Each row is a point on a landscape with many peaks, with its height.
From any point a climber steps to the highest of the 2 points nearest to it. It stops when none of these is higher. Distance is the straight distance between rows; heights are no part of it.
J487 h=394: [156 182  86 156 165 135  86 150  94 100 117 178 144 138 142 147 113  72
 115 135  93 125  79 155  88 133 143  93]
J271 h=622: [ 87 116 125 131  86 151 154 115 130 187 166 130 136 180  98 118 113 143
  86  82 118 117 121 125 135 121 111 140]
J698 h=308: [126 100  64 148  84 143 123 154 151 103  56 163  80 206  99 173  93 150
  88 150 132 157 130 128 120 156 124 106]
J155 h=271: [108 124  54  99 110 125 105 108 131 107 154  83  87 199 122 109 165 169
 130  97 115  98 131 155  94 120  80 139]
J865 h=589: [143 107 167 144 104 117 184 127 106 175 125 146 145 136 104 134 148 187
 134 180 129 158 162 121 166 141 133 191]
J419 h=633: [133 138  79 119 132  97 113 157  70 147 127 112 102 143 101 168 150 137
 109 119  62 138 109 140 106 153 120 157]
J478 h=410: [130 147 149 139  61 136 133 159 137  89 112 113 121 163 161  91 180 140
 147 171 120  94 135 142 115 141 119  94]
J686 h=219: [158 107 136 135 180 152 148  85 149 142 102  43 162  94 141 133 136 147
 185 127 120 138 162  80 165  95 104 100]
J645 h=634: [ 83 143 167  92 121 110 101 166 133 164 162 133 100 119 186  91 213 146
 108 134 118 130 122 182 138  78 143 123]
J971 h=213: [127 141 180  64 179 159 118 165 129 166 124  81 104 153 158 109 115 164
 161  85 152 163 164  93 119 166 119 165]
J907 h=266: [134 129  75 146  60 124 119  93 157 103 135  74  84 188 120 128 170 172
 138 103  98  87 122 142 112 102  69  86]
J191 h=700: [ 81 116 120 138 135 110 123 123 136 118 140  88  94 107 119  97 128 127
 123  86 162 105 151 113 111 127 126 160]
J474 h=513: [117 117 146 179 132  82 165 122  71 138 180 129 142 125 121 121 143 139
 106 127  89 115 120 122 117 151 150 141]
J188 h=239: [163 135 187 145 131 137 160  96 133 118 139 111 142  97 127  92 105 124
 177 158 143 144 131  94 153  97 119 120]
J776 h=349: [ 91 107  44 154 109 123 110 136 138  83  82  77 182  81  99 153 138  78
 107 115 125 115 102 102 132 108 119 149]
J635 h=49: [185 121 109 120 134  88 115 121 101 117 125 146 152 126  96 179 153 163
 136 145 121 100 148 137 109 143 130 180]
J954 h=443: [167 172 150 176  65 157 129 146 129  68 113 130 138 166 180 154 154 145
 142 172 121 125 150 142 118 143 125  78]
J640 h=307: [ 99  70 114 146 119  87 136  80 137 122 127 111 136 120  91  91 154 135
 151 145 107 116  85 148 152  86 129 101]
J49 h=448: [161  51 122 103 193 110 141  84 155 143 102 137 161 133  87 104 134 145
 151 195 158 131 102 146 174 131 134 102]
J234 h=202: [190 175 119 167 170 206 116 147 123 120 139 131 129 181 165 170  80 125
 145 129 146 148 137 140 141 101 120 105]
J979 h=41: [159  74  62 100 152  88 102 119 127 129 100 180 130 121  88 184 147 149
 117 156 149  97 157 171 138 138 143 159]
J274 h=341: [138 119 130 176  54 141 148 140 158 110  71 127 127 180 119 160 132 152
 123 146 135 145 161  90 116  99 102 148]
J115 h=611: [155 175 156 180 146 113 128 103 111 158 147 117  86  88 186 188 174 129
 123 133 135 165 145 170 137  92 140 146]
J340 h=787: [102  87 115 165 129  64 124 154 128 107  79 123  88 115 114 139 143 123
 117 123 130 165 121 104 118 109  99 154]
J295 h=630: [136 173 179  76 133 154 132 131 136 170 148 121  77 163 147 109 115 170
 139  97 124 185 106 138 173 106  97 118]
J222 h=520: [139 144 147 111  89 159 166 103 150 185 130 151 162 154  87 128  74 153
 136 136 162 130 145  76 162 116 162 188]
J414 h=724: [126 107 121 191 102 160 171 107 121 155 139 133 150  87 103 161  85  84
 114 130 121 138 135 116 186 127 155  95]
J713 h=532: [109 155 155 200 133 134 152 130 138 120 101  80  63 104 203 121 180 138
 143 174 158 175 127 156 132 104 116 132]
J603 h=770: [115 130 228 116 113 117 158 155 108 179 160 120 112 140 160  80 172 178
 125 135 101 170 127 159 175 143 136 114]
J411 h=631: [146  87 156 138 132  97 160 126 112 132 106 151 152 107 110 115 155 133
 148 188 149 132 130 128 144 128 143 178]
J584 h=607: [116  98 150 128 178 172 148 111 132 175 157 116 113  87 175 128 161 135
 131 155 148 155 155 162 171  97 146  92]
J636 h=658: [127  93 101 122 166  97 119 133  77 147 122 101 125 152  83 137 132 131
 147 113  86 125 106  95 104 134 121 192]
J504 h=356: [123 150  91 108 119  93 121  99 107 140 158  96 130  81  95 129 182 112
 136 149  96  91 107 186 157 118 140 114]
J14 h=654: [ 99 103 111  78 184 117 113 158  83 128 125 126 127 117 117 103 115 140
 113 105 128  96 149 137 105 222 177 140]
J10 h=353: [170 184 167 133  72 163 144 102 149 131 152 135 162 125 126 141  97  93
 148  96 136 120 131  87 129  80  99 128]
J911 h=379: [ 94 137 128 129 131 131 130 102 152  85 138 145  86  61 115  80 105  89
 124 129 195 146 114 154 174 131 152  93]
J388 h=396: [171 121  65 124 113 134  94  78 147 108 135 144 172 124 107 172 144 141
 119 109 116  63 150 145 147 112 112  82]
J19 h=660: [ 88  54  88  67 137 127 140 125  83 180 104  98 136 104  79 129 167 146
 123 139  95 121 114 155 145 129 138 151]
J75 h=322: [ 91  79  89 170 164  95 137  57 144 124 156 122  95 110 104 111 148 127
  98 154 156 120 109 162 175  91 136 101]
J681 h=398: [ 79 144 122 108 156 132 136  96 134 139 170 118  99  69 115  88  96  73
 118  85 143 132 101 122 152 123 147 103]
J46 h=355: [ 72 159 133 145 187 149 137 139  92 139 186  92  79  90 194 113 153 117
 118 111 121 123 121 159 126 178 167 102]
J807 h=431: [158 140 147 131 130 147 103 169 119 111 160 160 156 152 197 118 169 114
 140 136 121  78 169 151  72 140 154  89]
J989 h=334: [140 125 114 164 159 103 113  70 158 130 174 172  85 128 117 122 120 135
 106 113 178 123 124 169 153  88 125 117]
J291 h=366: [ 93 212  94 137  65 125  89 134 134  54  82 138  78 100 140 127 144  91
  93 133 138 125 106 180 118 116 149  69]
J671 h=420: [ 87  99  91 148  86 171 123 110 149 118 143 137 112 156 128 131 123  94
  94  94 126 112 107 163 119 106 125  75]
J216 h=298: [125 106  88  91  97  91 109 143 164 126  78 149  88 168  67 151 111 144
 114  98 131 132 118 104 111 116  99 146]
J428 h=323: [147 105  99 125  53 144 143 166 152 128  55 151 125 185  80 179 112 162
 118 151 110 137 150  95 113 152 120 142]
J536 h=587: [147 111  84 109 111 202 153 122  97 189 158 110 202 159  99 141 136 138
 140 150  65  90 124 163 144 149 150 103]
J383 h=590: [110 150  77 105  83 118 117 117 141  66  93 118 146 126  63  73 147 108
 142 175 169  86 104 164 158 140 128 153]
J717 h=191: [159  80 117 135 167 129 128 168 135  85  38 124 184  89 147 160 114 110
 145 177 154 191 113  94 163 136 129 134]
J805 h=264: [112 134 165 155 142 126 162  80 146 101 109  58 112  99 107  81 114 123
 170 176 146 161  85 102 181 141 116 115]
J555 h=174: [182 132 136 125 139  91 127 153 144  88  68 158 151  90 148 176 124 115
 144 168 126 164 133 116 141 138 124 136]
J545 h=435: [197 108 184 152 130 112 160 123 134 124 130 141 140 121 132 175  68 146
 149  94 104 138 167  29 103 143 130 124]
J5 h=666: [129 111 153 115 119 133 136 150 139 141  88 147 123 151 131 113 167 149
 142 163 169 153 149 140 133  79 108 159]
J246 h=403: [ 82 121 104 136  50 177 109 106 154  91 100 134  84 124 156 122 145  98
  89 121 169 136 123 190 143  91 122  74]
J620 h=370: [ 90 106 132 191  92 135 151 157 132 111 134 101 104 187 166 101 155 133
 140 141 156 106 156 125  83 106 104 152]
J659 h=508: [149  88 132 105 163 139 160  99 111 189 135 138 185 206  92 122 122 185
 132 186 114  87 122 145 156 179 198 137]
J655 h=566: [104  93 111 105  94 156 148 154 106  95  78  96 154 108 121  80 171 104
 142 183 135  98 142 155 147 136 150 130]
J430 h=361: [105 117  37 168 140 123  61 126 158  79  95 101 198 103 156 145 146  98
 119 111 144 130  78 113 147  69 104 120]
J265 h=735: [ 71 132 183 161 140 122 154 147 130 117 175  91  82 125 160  85 131 138
 106  99 165 122 185 107 129 165 133 165]
J931 h=510: [144 136  63 189 144 126 131 161  82  64  86  99 167 116 138 154 120  96
 136 179 119 114 128 128 133 186 143 140]
J66 h=692: [143 111 141 159 164  96 108 167 126 120  77 119  80  93 183 198 173 125
 109 135 126 158 157 127  76 104 128 141]
J511 h=698: [ 93  47 109  73 189 118 140 119  99 192  99  77 107 104 108 150 140 155
 139 110  93 156 122 104 123 125 143 129]
J851 h=567: [135 154 172  90 200 124 117 126 118 160 167 179 133 191 119 107  53 174
  86 116 128 132 132 112 149 167 132 158]
J610 h=681: [103 103  99 125 167  99 119 116 113 140 130  83 110 148  74 114  92  97
 129 122 106 148  57 103 130 107 116 157]
J822 h=428: [143  73  92 102 167 127 103  56 163 118 119 106 183 147  82  86 140 158
 162 166 161  72 113 151 171 102 137  94]
J775 h=230: [156 104 142  74 151 133 113 165 157 121  59  90 155 154 121 129 130 146
 168 139 120 172  96  79 132  76  57 126]
J309 h=705: [132 181 103 110 147  99 114 116 113 148 144 150 105 146  97 155  73 162
  99  88 114 145 130 103 130 184 108 172]
J799 h=253: [125 135 184  95 165  76 110 125 122 131 164 110 127  94 144 100 150 124
 140  87  94 117 107  95  91 150 135 116]
J409 h=309: [140 128 119  87  91 104 100 153 146  91  73 132 108 168 107 127 137 159
 153 129 126 117 140 115 100 143  99 135]
J466 h=232: [108 122 193  67 140 107 113 160 128 147 122  99  91 100 149 108 135 161
 154  89 112 140 145 103 107 153 138 128]
J577 h=110: [173 150 178 126 169 107 161  79 116 133 128 129 132 101 102 118  74 136
 157 148 119 182  66  94 162 169 128 141]
J863 h=357: [102 157 135  98 104 137 122 137 126 124 116 135 110  77 130  94 144  82
 139 145 151 164  86 168 189  93 150 106]
J278 h=564: [100 102 175 140 160 146 140 132 145 132 117  97  76  91 199 107 188 130
 146 178 138 168 134 153 147  76 126 106]
J808 h=711: [122  87 177 157  70 108 151 157 144 167 122 164  97 144 113 133 124 130
 111 105 118 169 143 102 133  79 121 102]
J17 h=470: [184  97 190 116 141 137 156 103 137 154 138 187 137 104 154 165  83 145
 145 122 125 135 149  91 137 120 126 131]
J959 h=773: [ 96  99 165 179 150 138 160 140 133 132 141  85  55 168 181 109 135 164
 114 127 170 152 168 128 117 161 108 142]
J841 h=596: [124 162 167  99 154 142 128 140 141 172 157 157  90 207 125  93  78 180
 113 113 125 173 103 131 139 152 108 127]
J669 h=241: [148  73 125 149 121 128 162  96 168 136  89  56 123 127 128 151 136 188
 153 148 108 129 157  85 161 127 106  72]
J503 h=405: [159  92 116 134 208  97 148  88 143 115 107 117 126  80 128 152 116 127
 125 150 146 144 126 148 155 175 143 116]
J301 h=808: [105  77 168 167 172 159 166 165 133 142 146 129  94 202 153  94  94 148
 125 152 168 151 152 124 117 160 141 144]
J884 h=381: [151 141 100 119 157 117 109 104 129 122 140 115 112  64 136 157 165 133
 137 134 133 127 149 173 144 150 144 126]
J999 h=477: [154  74 112 106 202 127 174  73 155 166 108 138 165 158  78 139  91 171
 129 179 148 113 131 136 159 190 170 117]
J602 h=333: [ 80  93  90  81  98  96 150 113 107 119  79 100 117 164  47  85 132 146
 131 138 128  84 114 113 113 193 151 162]
J519 h=335: [112 157  98 119  75  90 115 116 101 133 143 170 124  94  97 127 169 116
 110 137 109 126  99 184 161  95 139 118]
J205 h=429: [161 143 138 131 218 129 156 115 132 107  98 107 109  97 116 143  78 116
 122 146 173 159 124 144 131 214 148 178]
J705 h=544: [120 151 123 197 127 103 121  82  97 146 199 152 126 131 134 144 157 130
  95 133 105  99 117 170 108  98 145 132]
J502 h=714: [139 184 186 138 103 172 136 134 144 137 163 165 121 157 146 114  78 139
 130 115 183 152 164  89 143 131 124 163]
J721 h=363: [154 179  91 110 167 145  84  93 137 109 161 156 110 118 132 113 117 114
 131  98 154 118 132 177 133 125 130  70]
J135 h=608: [ 98  99  63 102  69 172 125 112 158  95  95 125 133 151  99  92 148 119
 128 152 176 103 126 154 148 104  98 120]
J642 h=58: [183 148 123 180 159  83 134 106 110 108 136 117 128 142 130 145 152 164
 152 167 115 120 131 139 121 151 100 171]
J6 h=160: [193 171 127  79 115 158 131 146 148 132  96 183 140 178 123 153 102 157
 162 163 146 135 138 124 137 152 130 141]
J622 h=73: [189 179 145 177 135 125 157  90 121 129 165 129 119 112 138 163 123 149
 133 153 106 155 135 157 142 170 127 143]
J733 h=284: [104  66  85 105 106 183 124 141 164 153  89 107 165 120 158 146 154  98
 120 120 116 112 129 147 125  85  85  54]
J321 h=452: [108 169 151 177 120 152 120 153  88 126 169 150 159  85 171 142 154  85
 112 127  91 112 131 127  74 126 173 134]
J338 h=538: [144 132 168 121 192 119 135 107 100 132 165 185 176 152 108 112  44 147
 126 111 149 119 116  91 105 186 161 177]
J970 h=661: [111 121 165 152  47 138 141 121 162 184 157 190 129 185  96 124 104 140
  79  85 126 144 131 136 135 100 108 112]
J697 h=688: [ 97 122 193 109 143  95 139 162 120 139 148 136  74 116 184  94 177 168
 118 141 130 155 143 173 118 150 148 112]
J347 h=741: [131 174 119 120 104 115 155 101 130 149 127 131  89 128  72 144  67 177
 128 109 112 132 155  77 146 200 118 123]
J367 h=675: [ 96 113 135 117 140 137 123 135 129 123 138 114 136 133  94  80  80 111
 141  85 160  83 148  80  81 153 139 154]
J649 h=277: [113 106  58 155  59 165 131 101 163 116 107  91  94 193 111 160 134 168
 119 109 114 116 131 107 138 121  85  79]
J782 h=178: [202 178 158 116 119 142 112 179 138 113  97 155 118 160 173 175 132 158
 163 143 130 162 166 125 110 135 111 146]
J568 h=521: [116 138 127  98  73 152 132 118 124 173 161 176 206 112  94 143  79  92
 112  85  91  76 133 116  92 130 128 138]
J618 h=261: [127  95 103 134  87 172 155 115 155 144 102  59 139 179 113 154 148 184
 142 138 113  91 180  90 125 137  93 103]
J870 h=690: [126  72 129  70 194 105 129 142  96 163 113 166 150 172  96 115  91 172
  85 121 121 116 121 126 119 238 184 149]
J60 h=754: [ 96  94 148 147  73 100 143 187 133 138  87 141  88 139 116 129 146 114
 119 119 122 190 110 112 107  79  98 151]
J281 h=378: [ 98 143 120 116 165 178 126 149 105 143 177  84 117 115 168 101 142 104
 128 116 148 103 153 162 123 138 161 125]
J943 h=401: [111 153 160 105 183 162 105 181  96 128 162 126 144 116 197 115 145 115
 138 109 121  79 165 155  83 146 183 129]
J157 h=458: [156 131 147 116 149 114  84 163 146 117 147 177 111 174 172 113 133 126
 139 115 136 121 129 136  88 127 124  81]
J834 h=472: [116 122 198 145 154  95 168 127  89 143 159 116 128  90 150 115 101 139
 110 126 101 147 143 101 129 201 154 159]
J40 h=286: [106 138 154  92 220  75  86 117 126 120 183 138 106 107 154  96 153 144
 124  87 158 108 144 122  94 133 131 179]
J517 h=280: [105 150  54 100  93 121  94 131 118 112 148  97 132 160 112 110 175 116
 123  98 106  83  93 184  87  94  83 155]
J909 h=288: [113  74  65 151  88 151 129 137 144  80  83 109  82 205 167 149 132 163
 117 130 121 148 109 122 133 126  82  71]
J427 h=672: [149 146  94 127  58 160 134 125 138 159 125 145 182 166 101 137 150 116
 124 143 104 116 116 161 131 100 111 122]
J529 h=388: [101 149 121 171  81 122 118 146 114  76 130 110  98 142 171 118 180 128
 120 135 137 100 153 152  81 142 145 114]
J648 h=655: [121  73 109 142 202 120 127 141 106 141 130 140 144 105 116 146  75  90
 122 108 142 120 146  96  98 159 173 171]
J486 h=454: [ 81  67 113 163 156 105 121 153 135 121 118 140 104 116 126 102 119  74
 112 129 125 139  78 127 106 117 161  83]
J826 h=621: [110  92  94  89 135  87 120 144  79 161 122 135 115  87  86 149 151 130
 112 122  73 139  94 159 133 165 156 132]
J905 h=474: [126 169 140  87  43 110 123 116  96 126 178 168 168  86  99 122 106 101
 107  71 117  83 143 117 112 134 128 147]
J684 h=548: [141 122 149 111  88 136 173 115 154 161 118 117 137 161  95 136 110 186
 132 173 153 126 172  74 132 157 143 203]
J61 h=469: [112  92 139 177 185  90 130 148 136  89 125 165 104 102 150 134 104  81
 103 139 148 139 113 121  92 117 157 127]
J626 h=545: [156  92 115  92 130 169 144 129 113 158 115 127 184 149 101 111 138 131
 143 188 101  90 125 172 159 161 177 107]
J688 h=205: [130  89  73 134 152 118 104 147 142  89  63 112 167 123 139 144 127 152
 135 167 135 179  82 124 183 114 106 110]
J479 h=299: [109  85  54 112 141 146 120 147 147 107  60 108  96 193 125 154 103 159
 121 135 123 160 100 106 134 142 107 102]
J675 h=265: [125  81 116 106 112 165 123 145 170 153 104 136 151  96 146 159 154  98
 122 106 126 153 149 129 146  46 104 106]
J933 h=432: [146 157 194 176 173  95 163 134 110 102 146  94 112  97 173 114 135 122
 144 141 104 139 111 100  87 189 135 142]
J273 h=575: [144 166 132 188 160  86 110  65 127 129 189 123 102  96 169 162 197 148
 121 167 123 115 139 158 140 105 135 137]
J123 h=385: [114 168  96 128  69 143  93 108 134  76  91 117 117 123 155 140 169 124
 106 152 136 139 113 192 174  96 122  75]
J314 h=345: [ 83 168  54 116 140 113  75 146 102  96 118 105  41 150 142 144 155 130
 110  96 100 138 101 165  84 121 112 119]
J700 h=726: [ 85  45 134 105 183 106 146 170  96 161 124 195 126 150 108 108  94 137
  77 136 148 133 120 152 122 204 179 152]
J218 h=348: [141 126 206 113  81 130 153 135 141 145 151 135 171  79 168 135 150 130
 136  90 147 117 197  90 101  77 113 162]
J810 h=354: [114  95 131 187 115 132 159 154 146 109 101 101 117 183 121 111 120 128
 143 154 173 146 151  80 120 102 103 168]
J789 h=287: [119  96 126 161 145 103 152  81 156  97 107  85 139  88 121 107 148 134
 154 176 130 148  83 135 191 106 110  76]
J87 h=707: [152 148 189 143 124 118 120 128 160 113 137 143 107 132 177 113 163 149
 149 147 162 137 156 137 133  93  98 121]
J923 h=437: [ 63 111  96 145 119 138 100 142 144 117 139 126 104 123 143 118 146  58
  97 100 101 111  84 121  72  84 126  80]
J949 h=128: [192 177 172  97 200 110 146  88 114 129 116 118 153 139 110 123  78 155
 168 137 135 145  94  95 126 215 127 185]
J374 h=417: [128 180 121 173 140 167 124 140 106 109 169 178 168 125 159 119  94  50
 110 132 110 112 116 133  78 127 159  88]
J916 h=792: [137 125 124 174  99 185 144 114 137 154 116 153 129 120 107 204  70 107
  95 103  96 157 133 112 167 116 134  50]
J3 h=591: [ 90  86  93  87 104 176 139 137 148 134 114 139 155 140 124  60 162  92
 130 163 175  85 149 179 121 111 145 131]
J988 h=518: [111 176 126 119  50 146  87 143 126 151 147 153 130 127 142 130 164  86
  98  96  96 110 118 186  90  92 119  84]
J720 h=484: [125 157 145 138  95 102  91 147 123 126 151 175 103 150 146 124 126 110
  90  85  90 126 109 133  74 108 117  83]
J964 h=684: [112 165 188 110  99 142 126 136 105 174 159 142  91 159 174 127 133 179
 101 104 105 166 147 165 171 147 115 117]
J639 h=376: [149 152 101 126 154  71  74 140 108  91 126 153 136 132 112 138 128 117
 119 118  82 101  99 136  68 162 126  76]
J82 h=627: [ 99 112 108 113 202 129 122 181  84 149 157 146 121 131 134 134  79 109
  89  88 124 135 140 136  92 202 173 155]
J358 h=574: [ 89 134 143 112  61 168 132 127 125 189 168 137 171 136 114 125 104 108
  94  54  98 100 151 127 121 131 109 100]
J932 h=402: [162 176 178 145 181 107 143  94 141  97 160 106  97  86 174 118 152 127
 158 133 154 120 145 136 115 173 119 135]
J69 h=336: [ 93 122  73 129 146  81  87 145 103  98 117 157  74 144 116 127 143 110
  95 114 142 117 115 174  96 152 142 133]
J937 h=632: [146 141  85 134 100 180 124 110 128 179 184 143 197 194  99 117 125 122
 113 115  93  66 131 156 123 127 121  97]
J553 h=594: [138 124 144 114 118 165 157 153  99 166 125 100 150  96 130 149  87 101
 142 109 121 132 161  79 144 163 151 142]
J830 h=413: [144  86  76 107 153 110 122  62 146 143 170 126 142 140  74 126 140 156
 121 115 135  63 131 156 152 121 131 104]
J68 h=667: [ 98  32 122  99 213 113 134 129 119 165 117 107 128 105  87 123 106 130
 130 105 129 126 135  98 101 128 144 167]
J520 h=272: [113 133 168 124 189  78 101 106 146 132 182 129 103  88 167  98 194 129
 133 126 131 104 109 133 109 103 148 125]
J9 h=709: [117 148 116 156 108 119 149 119 117 121 144 109 137 141  82  96  97 108
 147 131 114 124  88 108 150 109 111 143]
J829 h=493: [ 98 157 154 137 145 136 131 159  93 161 168 105 146  99 157 118 140  87
 120 105  64 142 116 137 108 119 141 136]
J397 h=710: [152 120  97 101  50 108 119 102 159 127 125 151 184 160  54 126 137 133
 134 132 110  91 104 122 149  93 100 105]
J395 h=217: [151 108 112 110 162 114  91 137 139  91  72 101 175 128 146 122 138 123
 181 165 120 168  59  92 154  74  95 143]
J539 h=347: [150 173 135 120 144 128  83  98 149 130 188 180  84 125 153 124 119 153
 104  99 191 116 162 180 140 111 128 102]
J719 h=289: [ 95 121  88  74  91 117 104 138 139 142 116 139  93 177  95 112 139 123
 104  91 125 131  94 151  93  95  77 165]
J997 h=365: [147 147 129 135  87 196 147 119 159 114 152 153 169 140 128 116  73  94
 145 116 165  98 150  84 123 118 136 117]
J396 h=764: [154 167 181 123  72 167 148 128 173 119 125 139  93 138 157 121 107 154
 157 107 168 139 176 105 143 112 105 108]
J571 h=291: [153 177 178  79  81 142 113 104 127 158 186 126 191 149 130  94 144 137
 151  99 112 100 113 149 141 114  99 114]
J42 h=300: [131 164 169  96 188 101 123 126 113 139 160 123 119 107 161 114 134 151
 136 101 162 120 171 112 131 152 119 216]
J715 h=642: [ 82 115 158 101 121 148 137 175 118 151 135 116 150 130 106 124  75  95
 129  81 125 133 147  67 101 159 145 179]
J787 h=742: [163 138 106 135 105 114 133  85 142 118 109 155 162 137  50 134  86 129
 129 130 126 115  92 100 150 102 110 130]
J482 h=494: [163 140 177  86 126 130 143 109 136 143 146 156 171 125  99 126  93 139
 170 117 156 128 135  69 138  96 126 214]
J403 h=653: [127 151 180 169 144 119 111 151 122 137 138 155  98  93 195 176 200 119
 109 141 118 154 131 146  84  85 159 126]
J426 h=157: [185 130 141  83  94  88  84 142 138  89  96 181 157  91 132 171 141 131
 150 141 129 143 124 118 144  77 109 130]
J343 h=196: [177 155 181  73 145 130 126 185 116 138 120 127 125 153 154 140 113 152
 167 119 120 159 149  82 104 128 120 171]
J711 h=306: [121  91  91 135 116 194 134 153 140 136 101  80 205 114 166 148 132  80
 128 142 102 120 118 128 153  92 132  94]
J391 h=318: [126 145 173 114 152 123 136 143 121 140 171 132 151  90 167 102 131 108
 138 106 163 124 172  92 107 100 128 183]
J328 h=380: [177 184 153 112 198 126  96  95 148  90 165 121  95 123 167 108 135 140
 163 144 161 124 124 167 133 125 124 107]
J227 h=479: [162 183 106 177  84 152 138 146  90  92 105 114 146 136 132 163 129 130
 137 172 113 103 154 135 119 172 132 120]
J311 h=352: [ 74 194  65 138 113 148  89 144 116  81 113 103  71 115 160 143 169  86
  97 113 135 123 121 171 102 110 133 115]
J667 h=872: [146 175 133 172  91 159 151  98 135 156 144 122  88 109 109 146  77 136
 120 114  91 174 127 116 173 140 114  67]
J299 h=555: [ 84 186 145 102  84  93  93 149 147 135 154 150 132 121 140  77 156  83
 105  97 108 106  99 165  68  72  98 142]
J302 h=141: [181 111 157  64 146  76  97 150 124 120 110 164 162  97 134 153 165 119
 161 123  81 122 133 102 100 120 126 140]
J463 h=390: [164 134 168 129  46 140 142 114 150 141 139 156 181  74 137 165 141 101
 136 103 117 103 162 105 126  65 110 124]
J759 h=728: [131  87  99 157 119 153 125 187 109 112  70  95 130 117 175 194 164 125
 104 140 128 134 184 106  85 108 118 138]
J796 h=346: [100 137 106  83  98  95 108 140 103 124 110 105 128 144  45  98 102 124
 122  93  90  78 108  84  91 176 122 155]
J159 h=362: [115 150  85 111 122  68  76 122 106 112 142 140 126 133  65 124  99 120
 118  74  72  93  94 104  65 157 103 104]
J516 h=506: [ 76 156 159 201 156 154 152 134 138  83 118  83  84 101 192 113 135  88
 126 165 182 157 141 143 134 103 146 123]
J470 h=674: [144 187 144 115 155  96 114 152  99 116 139 164 108 113 120 129  61 121
 101  97 138 152 128 103  97 182 118 202]
J148 h=537: [127 109 101 156  90 116 142 166  94  92  63  96 156 102 109 128 144 120
 140 174 125 132 114 123 148 158 142 130]
J591 h=321: [125  86 112  90 110  88 118 130 127  97  80 120 112 157  75  82 164 163
 150 163 132 106 128 134 112 172 121 130]
J275 h=487: [119 118 117 173 150 154 128 149 153  83 110 115 114 118 157 111 114  79
 128 136 179 120 133 130 120 118 143 110]
J481 h=659: [117 103 143 144 140 148 152 126 127 170 147 149 142  80 146 128 131  99
 111 131 124 152 108 143 170  88 173 100]
J876 h=338: [116 155  87  73 106  95 110 124 127 106  95 133 129  74  96 115 163 113
 126 137 135 155  79 187 185  93 118 140]
J262 h=418: [ 50 120 120 125 134 159 125 131 120 158 167 111  86  99 147 118 123  75
 106  65 115 148 107 128 113  86 136 100]
J305 h=507: [163 131 203 144 142 105 147  99 119 131 156 160 155 126 130 120  85 156
 150 136 156 123 148  76 121 151 142 184]
J231 h=247: [142  89 122  99 147 157 121 155 144 156 102  86 158 137 159 145 139 124
 166 120  83 160 109 114 129  58  92 114]
J81 h=389: [151 172 132 148 139 188 125 128 112 129 176 161 163 138 129 125  50  93
 135 107 122 106 143 105 124 148 139  95]
J322 h=796: [151 143 128 114  68 130 138 102 167 151 112 135 109 139  68 146  91 162
 132 105  98 136 130 107 167 146 118  78]
J767 h=327: [153 188 170 142  87 157 141  93 121 167 193 118 151 134 114 111 111 115
 139  98 102 135 112 109 163  81  98  93]
J251 h=588: [ 83 151 189 129 108 112 114 151 134 139 173 146 143 133 162  69 173 113
 101 116 131 113 125 140  99  81 133 140]
J587 h=768: [ 77  38 151 124 144 161 164 182 115 152 122 163  97 165 146  86  91 120
  92 140 160 150 137 132 112 166 186 111]
J748 h=331: [104  74  47 148 121 178 139 125 132 110  87  68 226  95 116 165 121 101
 129 142 129 115 122 101 167 106 119 131]
J456 h=760: [108  80  83 135 127 103 108 169 136  83  71 109 112  99 143 151 150 117
 127 137 134 112 152 108  95 114 118 126]
J708 h=377: [157 141  47 165 127 136  81 109 144  83 130 128 215 117 135 174 133 113
 126 128 118 107  99 132 174  94 114  77]
J896 h=673: [144 186 170 107 122 118 122 136 117 130 143 202 114 114 131 142  81 107
 123 103 173 157 151 114 130 122 120 185]
J207 h=90: [199 187 159 150 161 111 158  68 138  81 126 118 126  75 123 154  90 137
 157 152 130 145 112 123 146 173 124 156]
J370 h=541: [123 145 118 114 110 181 135 152  96 174 141  99 132  95 127 178 125 104
 128  99  77 156 137 140 137 119 147 138]
J567 h=573: [ 79 119  77 133  98  60 118 116 124  60  94 122 104  93  77  79 172  94
 130 171 143 115  74 153 148 113 137 124]
J399 h=144: [198 192 140  91 144 118 132 109 132 133 103 177 152 170  99 134  70 181
 140 169 137 133 132  95 120 212 139 171]
J20 h=430: [158 159 143  95  54 114 116  90 143 137 148 132 163  60  98 138 141 133
 146  83  97  89 158 112 136 106 120 139]
J447 h=451: [123 121 150 177 216 122 163 136 130 118 134 126 100  97 138 122  87  81
 124 137 173 166 110 117 127 150 148 166]
J86 h=218: [181 168 152 185 157 167 140 101 128 106 159 115 144 133 161 151 111 113
 171 167 149 142 129 119 146  88 114 135]

For each start below, name the point where the climber stops.
J86 | J340
J933 | J340
J395 | J787
J479 | J135
J830 | J787
J281 | J603
